The views of a scene show one set of named points, each view turned or mirrored, shifted and resized as a whole, with a little noise and some points left out.

Scene 1
View 1
kevab: [ -2  -7 -16   5  17   4  16 -13  11  13 -24  -6   8 -16  -4   2  10  -2
  25   9 -13   5   2  -6  19   3  13   1  -1 -11   8]
tenof: [  9  -9   1  -2  -2 -17  20 -16  12   5   1  -5 -12 -13   0  -2   3  -4
  -6   8  -6  -5   0   6  23   3  13 -17   1  -5   7]
fanog: [ -8 -10 -38 -20  14  -4   5   1 -11  40   2 -24  15 -33   6   4   3  -1
   8  15  -6  -1 -33   3  17  -9   8 -10  -1 -22  13]
Luso: [  6 -10  16   1  -5 -18  25 -19  11  -8   8   4 -13 -10 -13 -11   8  -3
  -9   3   3  -8   2  17  14  10  16 -12   5   3  12]
semeg: [ 10  -5  -5   2  11   7  21 -15  13  -1 -12  -2  -2 -11  -5   6  14   0
   9  14  -3 -11  -1   3  22  -4  15 -15  -9 -21   4]
Voso: [  3  -8   2   0   6 -15  26 -16   7   4  -7  -1  -9 -14  -5  -2   7  -8
  -1   5  -8   3   2   8  15   3  15 -12   1  -1   8]
midu: [ -2  -6  -3  -2   0  -6   8 -13  10   9   0 -10   2 -15  -7  -4   7  -1
   6  11   5 -10  -9   7  22  10  14  -7  -2 -11  13]
Nim: [  4  -6  -4   5  16  -3  25 -16   6  -4  -9  -1   0 -17  -6   5  20  -3
   4   9  -6   3  -2   2  11  -7  21 -14 -13 -13   1]
Garoz: [  1  -5   0  14  25  10  33 -17   7  -9 -23   7   7 -10 -15   3  21  -1
  20   4  -7   8   9   1   2   3  18   2  -6  -9   6]
zubuv: [ 11  -2   9  21   7 -16  13 -28  41  -8 -46  -3  -9   4   4   7   6 -15
  26  15 -20   7  36 -18  43  11  31 -10  -6   3  -5]
gotov: [-11 -13  11   7   5 -18  30 -17  10  -2  -5   4  -3 -13 -21 -19   1  -5
   7  -5  -5   9   8  14   4  25   8  10  19  16  22]
namu: [  5 -10  -5  -4   3  -8  21 -13   8   8  -3  -6  -6 -16  -6  -5  -2   0
   1   5  -3  -3  -3  10  20   4   6 -11   9  -7  14]
kofub: [ 26 -11  12   2  -7 -19  25 -25  21  -8  -5   0 -27  -4   1   0  -2  -6
 -13   7 -13 -10  15   5  33   0  13 -31   7  -3   1]
mimab: [  1  -9   2   1  -4 -18   9 -17  21   8 -13  -8  -3 -12  -2  -1   2  -6
   9  12  -4  -5   5  -1  30  10  21 -10   1  -3   8]
gedid: [ 11 -10 -13  -3   5  -5  13 -13  12  15  -9  -9  -6 -14   0  -1  -5   1
   7   9  -9  -5   1   3  30   4   5 -11  13 -13  15]
Nav: [ 13 -10   6  16  10 -13  30 -28  29  -3 -32   3 -16  -4  -7  -5  -6  -9
  14  -1 -29  10  33  -5  28  15   8  -1  23  10  10]
View 2
Garoz: [  3   5   4  -1  12   2  -1 -10 -12   5  -1  -5  -9  -3   4  -6  -4   7
 -10  -7   6 -14   8  11  -4  -2   6   6   4 -13 -11]
gedid: [ -3   4   0  -4   0  -2  -2   2  10   1   0  -3 -11  -4   8   2  -5  -1
  -5   2  -6  -6  -2  -6  -3  -3  -2  11 -15  -7   1]
kevab: [  0   8  -1  -3  10  -2 -10  -8   2   3  -7   3  -9  -4  18   0  -6   5
 -11  -6  -1 -13   1   1  -6  -3   5   7  -3 -11   1]
gotov: [  8   6   6  -3   3  -3  -5   6  -1  15  -4  -1  12 -10  -1  -9   0  -7
 -19   4   8  -4  11   9   7  -8  -5   5 -21 -17  -9]
tenof: [ -3   6  -1  -3  -2   2   1   4   6   4   0 -15 -11  -4   2  -1  -2  -5
  -4   4  -8  -4  -2  -6   0  -1  -5   9 -18  -7  -9]
Luso: [  1   5   7  -3  -6   2   6  10   0   5   3 -16  -3  -3 -10  -6  -1 -10
  -7   6  -1  -2   5   0   7  -3  -7   7 -20  -9 -15]
Nim: [ -1   3   1   5   8   3   6  -6  -5   0   2 -11 -16   0   4  -3  -3   1
  -5  -5  -6 -13   5  -3  -6   1   1   8  -4  -9 -13]
semeg: [ -4   5   2  -4   4   1   3  -4  -1  -3   2  -8 -20   0   3   3  -8   6
  -1  -4  -3  -7   1  -1  -4  -2   4  10  -2  -5  -6]
midu: [  0   0   5   0   0   0   1   6  10  -4   2  -1  -9  -1   4   2  -6  -1
  -5   2  -6  -6   2  -7  -3  -3  -2  11 -15  -9  -2]
fanog: [ -5  -3  -9  12   8 -10   9  -9  30  -4   4   9 -14  -4  25   8  -6   6
  -6  -4 -15 -12   5 -24 -13  -3  -8  11 -12  -8   6]
Voso: [ -1   7  -1   0   3   1   0  -1   1   9  -1 -13  -9  -5   4  -4  -3  -4
  -7   1  -5  -8   3  -3   1  -1  -2   7 -15 -10 -12]
mimab: [ -3   6   2  -5  -3   5 -10   9   4   0  -6  -9  -9  -4   5  -1  -3  -6
  -7   3  -9  -6  -4  -3  -1  -1   3  12 -16  -8   0]
kofub: [ -7  16  -5 -14  -8   8   1   7  -2   9  -3 -30 -18  -4  -4  -2  -3  -7
   3   9  -5   0 -10  -1   6  -2  -2   8 -20  -2 -15]
zubuv: [ -5  17  -2 -17   1  15 -32   4 -20   4 -21 -18 -17  -3   7  -5  -3  -5
  -6  -3  -8 -12 -16  11   1   3  18  11  -6  -9   1]
View 3
semeg: [  8 -17 -13   4  17   8   8   6  -9  -2  11   7 -12   7  -1  15   7   4
   3   0  15  -5   5  11   1  10   4  -6   9  11  -8]
Luso: [ -9 -10  -7   4   3  -5   3   6   6   6   4   1   5   5   7  -9  -5   2
 -27   2  28   3   8 -10  15  16  13   9 -16 -15  -7]
gedid: [ 14 -15 -16   9  16   5  17   8  -5 -10   6  10   0  -5  -1  -4  10  -7
   9   9  12   2   6   9  -1  10   3   3   1  -3 -15]
tenof: [ -2 -12 -18   3  12  -2  12   3  -3  -6   8   8   1  -3   3   0   3  -4
  -8   4  25   6   4   5  12  13  12   8   4  -5 -10]
kofub: [  3 -19 -31   6  17  -4   5   3 -12   3   3  13  14   3   7  12  -1 -17
 -15  -2  26  10   8  -8  16  27  20   9   7  -3 -13]
gotov: [  3 -12  -3  -3 -11  -3   7  17  11   9   1  -2   6   3  23 -15   3   4
  -9  17  12  -7   8   0   5  -2  -1  16 -26 -17  -3]
Nim: [  0 -13 -11  -8  10   3   8   4  -7   1  14   1 -15   3   6  13   5   9
   2   5  21  -7   3  18   8   2   5   3  15  13  -2]
Voso: [  0 -12 -15  -3   7  -2  10   7  -3  -3   7   7   2  -2   8   3   4   0
  -3   7  22  -1   4   8   9   8   7  11   3  -1  -7]
midu: [  0 -10  -5   7  12   7  14   7   4 -10  11   6 -10  -3  -8  -6   5   7
  -1   5  21   1   4   9   2   7   4  -3  -2  -2 -10]
kevab: [ 15 -19  -8   1   6   6  18  15  -3  -6   7   8  -5  -3   7  11  15   9
  19  17   6  -5   0  17  -7  -5  -4   1   4   5   0]
fanog: [ -1   1 -11   4  16   8  29   6   3 -30  15  12 -18 -26 -21 -19  20   1
  28   9  17  -7   0  47   0  -5  -3  -1  16  -1 -19]
namu: [  2  -9  -6   4   8   3  10   8   4  -3   7   4  -8   0   0 -11   5   2
  -4   5  17  -5   7   9   3   7   4   1 -11  -6 -11]
Nav: [ 24 -32 -22   4  -2  -5  10  18  -8   8  -6  11  26   8  29  16   7 -12
   3  21   6   5   6 -14  -1  10   5  18 -10  -6   1]
mimab: [  5 -21  -9  11   8   0  16  10  -1  -8   7  13   9  -5  -2   7   7   5
  -3  13  22  11  -2   0   1  11   8   4   0  -5  -2]
View 4
namu: [  0  -2  -6   5 -11   7  -6  16  10  -6   3   8   4 -11   0 -16 -10  -5
   4   7  -7   3   7 -12  -6   7  -1   2   5   4   8]
tenof: [  1  -7  -3   3 -10   9 -11  19   7  -1  11  10   1 -12   2 -18  -9  -5
   2  11  -6  -5  -3 -12  -8   7   8   2   5  -8   7]
Garoz: [ 12   2  -6  11 -13  10  12  13  23   9   1  17  -5 -14  -2   7  12  -5
  16  20 -15  30   9 -15   2   0  -4   9   2   3   6]
Nim: [  6  -1   2  12  -5   5   0  18  11   9   7  17   2 -12   2   0   6  -1
   7  20 -20  10   2 -15  -3   6   6   9  -1  -8  10]
kevab: [ -1   2  -7  -1  -3   3   9   1   6   8  -6  10 -10  -7  -2  -3  -1   2
  10  25  -6  20  10 -15   6   8  -5   2   7   0   7]
Luso: [ 12  -3 -10   8 -19  12 -10  29  21  -9  16  10   5 -18  -1 -16  -7 -13
  -1  -1  -6  -1  -5 -10 -16   0   5   7   3  -3   4]
Voso: [  5  -1  -5   8 -15   8  -6  18   9   2  10  13   1 -14   4 -16  -5  -4
   7  13  -8   8  -1 -14  -7   4   6   3   5  -5   6]
mimab: [  9  -1 -12  -8  -4   4   0  15   2   1   4   4  -6  -6  -8 -14 -15  -9
  -5  12   1  -5  -7  -6  -7   5   6   3  10 -15   1]
gedid: [-13  -5  -7   0  -4   9  -5   7   6  -4  -4   6  -3  -9   2 -16  -8   0
   7  12  -3   0   7 -13  -2  14  -2  -2   4   2   8]
Nav: [ -3  -6 -26   2 -21  29  -1   4  25   2  10   5 -26 -17   7 -18  -2   4
  24  17   9  19  -6 -15  -4   0   4  -9  20  -6  -5]
gotov: [ 17   8 -20   3 -31   9   0  17  18  -4   8   6   0 -21  -1 -21 -14 -11
   6  -3   3  25   3  -7  -9  -9  -6   2  10   9   0]
zubuv: [  4 -10 -26  -7  -2  26   9  -1  22  16   9   3 -35 -10  -5  -1   4   3
  19  35   8   9 -19 -13  -5   1  16  -1  22 -33  -8]
fanog: [-12   5  15  -1   3 -21  -5   4 -26   8 -18  11  15   0   0 -18 -17   6
  -7  21 -15   2  21 -14  11  22  -7   1  -7   8  22]
kofub: [ -6 -16  -9  10 -11  26 -16  22  22  -5  21   9  -7 -15   7 -18  -3  -1
  10  12  -5 -14 -13 -16 -14   9  16  -2   8 -14   4]
View 5
tenof: [  9   7 -10  -8 -15  -1 -14  -2   8   1  -3   9   2  20   5 -14   5   6
  19  -6  -6   2 -26  -1  -1 -25   7   2   5 -27   6]
gedid: [-11  14  -7   3 -13   3  -6  -9   2   5   0  14  -2  14  11  -7   1  -1
  13  -1 -14   4 -21   3  -4 -14  15  11   3 -21   0]
fanog: [-18   2  -1  27 -28  28 -14  -7  29  17  20  47   0  17   8  -6 -18  -3
   5  12 -10  17  -3 -12  -1 -20   8  21 -14 -22  19]
Nim: [ 22   3 -11  10  -6   8  -9  -2  16   8  -6   1   1   1   5 -14   2   5
  15  -4 -16  -9  -7  -4  -1 -22   5   4 -11 -21  19]
Garoz: [ 29   4   0   6   2   0  -1  -3  -1  12 -16 -13  -7 -11  11 -10   9   3
   8  -4 -30  -4   4  -3  -4 -10  11  15 -14  -5  18]
mimab: [ 10   6 -13  -4 -15  -1 -12   3   5   2  -4   3   2  16   3  -4   0 -10
  14  -4  -7   9 -17   8  -9 -22   7   0   9 -16  -2]
kofub: [  9  15 -19 -14 -10 -13 -13 -10  -1  -4  -7  -5   9  21   7 -21  16  10
  29 -14  -5 -13 -42   9   2 -23   7  -8  11 -31  -5]
kevab: [ 10   7  -1  19  -9   7  -5  -5   1  12  -1   7  -4  -2  13  -1  -6 -12
   9  -1 -24  11  -4   1  -7  -8  10  14 -11  -5   2]
gotov: [ 25   1   7 -34 -13 -16  -4   6 -14   9  -8  -5 -21  13   7  -8   9   8
   5  -6 -13  24 -20 -15   1 -11  20  22   8  -5  12]
Nav: [ 20  16  -3  -9  -8 -21  -3  -9 -31   4  -6 -14  -2   7  15  -7  16 -11
  23 -17 -25  10 -38  12  -4  -3  14  10   6  -4 -20]
namu: [  0   8  -3  -8 -13   1  -9  -5   6   7  -1  11  -3  14   6 -12   5   8
  11  -4  -9   6 -20  -5  -1 -19  15  11   2 -22  11]
midu: [ -1   2  -9  -6 -14   6 -11   2  16   6  -4  12  -5  15   4  -5  -4   3
   4   2  -7   6  -6  -1  -6 -23  12   5   6 -22  12]
semeg: [  6   9 -12   9  -1   6  -6  -8  14   8 -10   0   3   0   7  -7   1   3
  13  -2 -17 -13  -4   5  -6 -19   9  -1  -7 -22  13]
zubuv: [ 35   8 -18  12 -10  -7 -12   3 -13   0  -9 -17   6   3   9   5   0 -33
  25 -12 -24  11 -18  25 -12 -18  -2 -16   7   1 -26]

Which points are out of place in each view (at most two, in the order of its rows)? Write - if all are in place.
view 1 | -
view 2 | gedid
view 3 | Luso, namu
view 4 | mimab
view 5 | zubuv
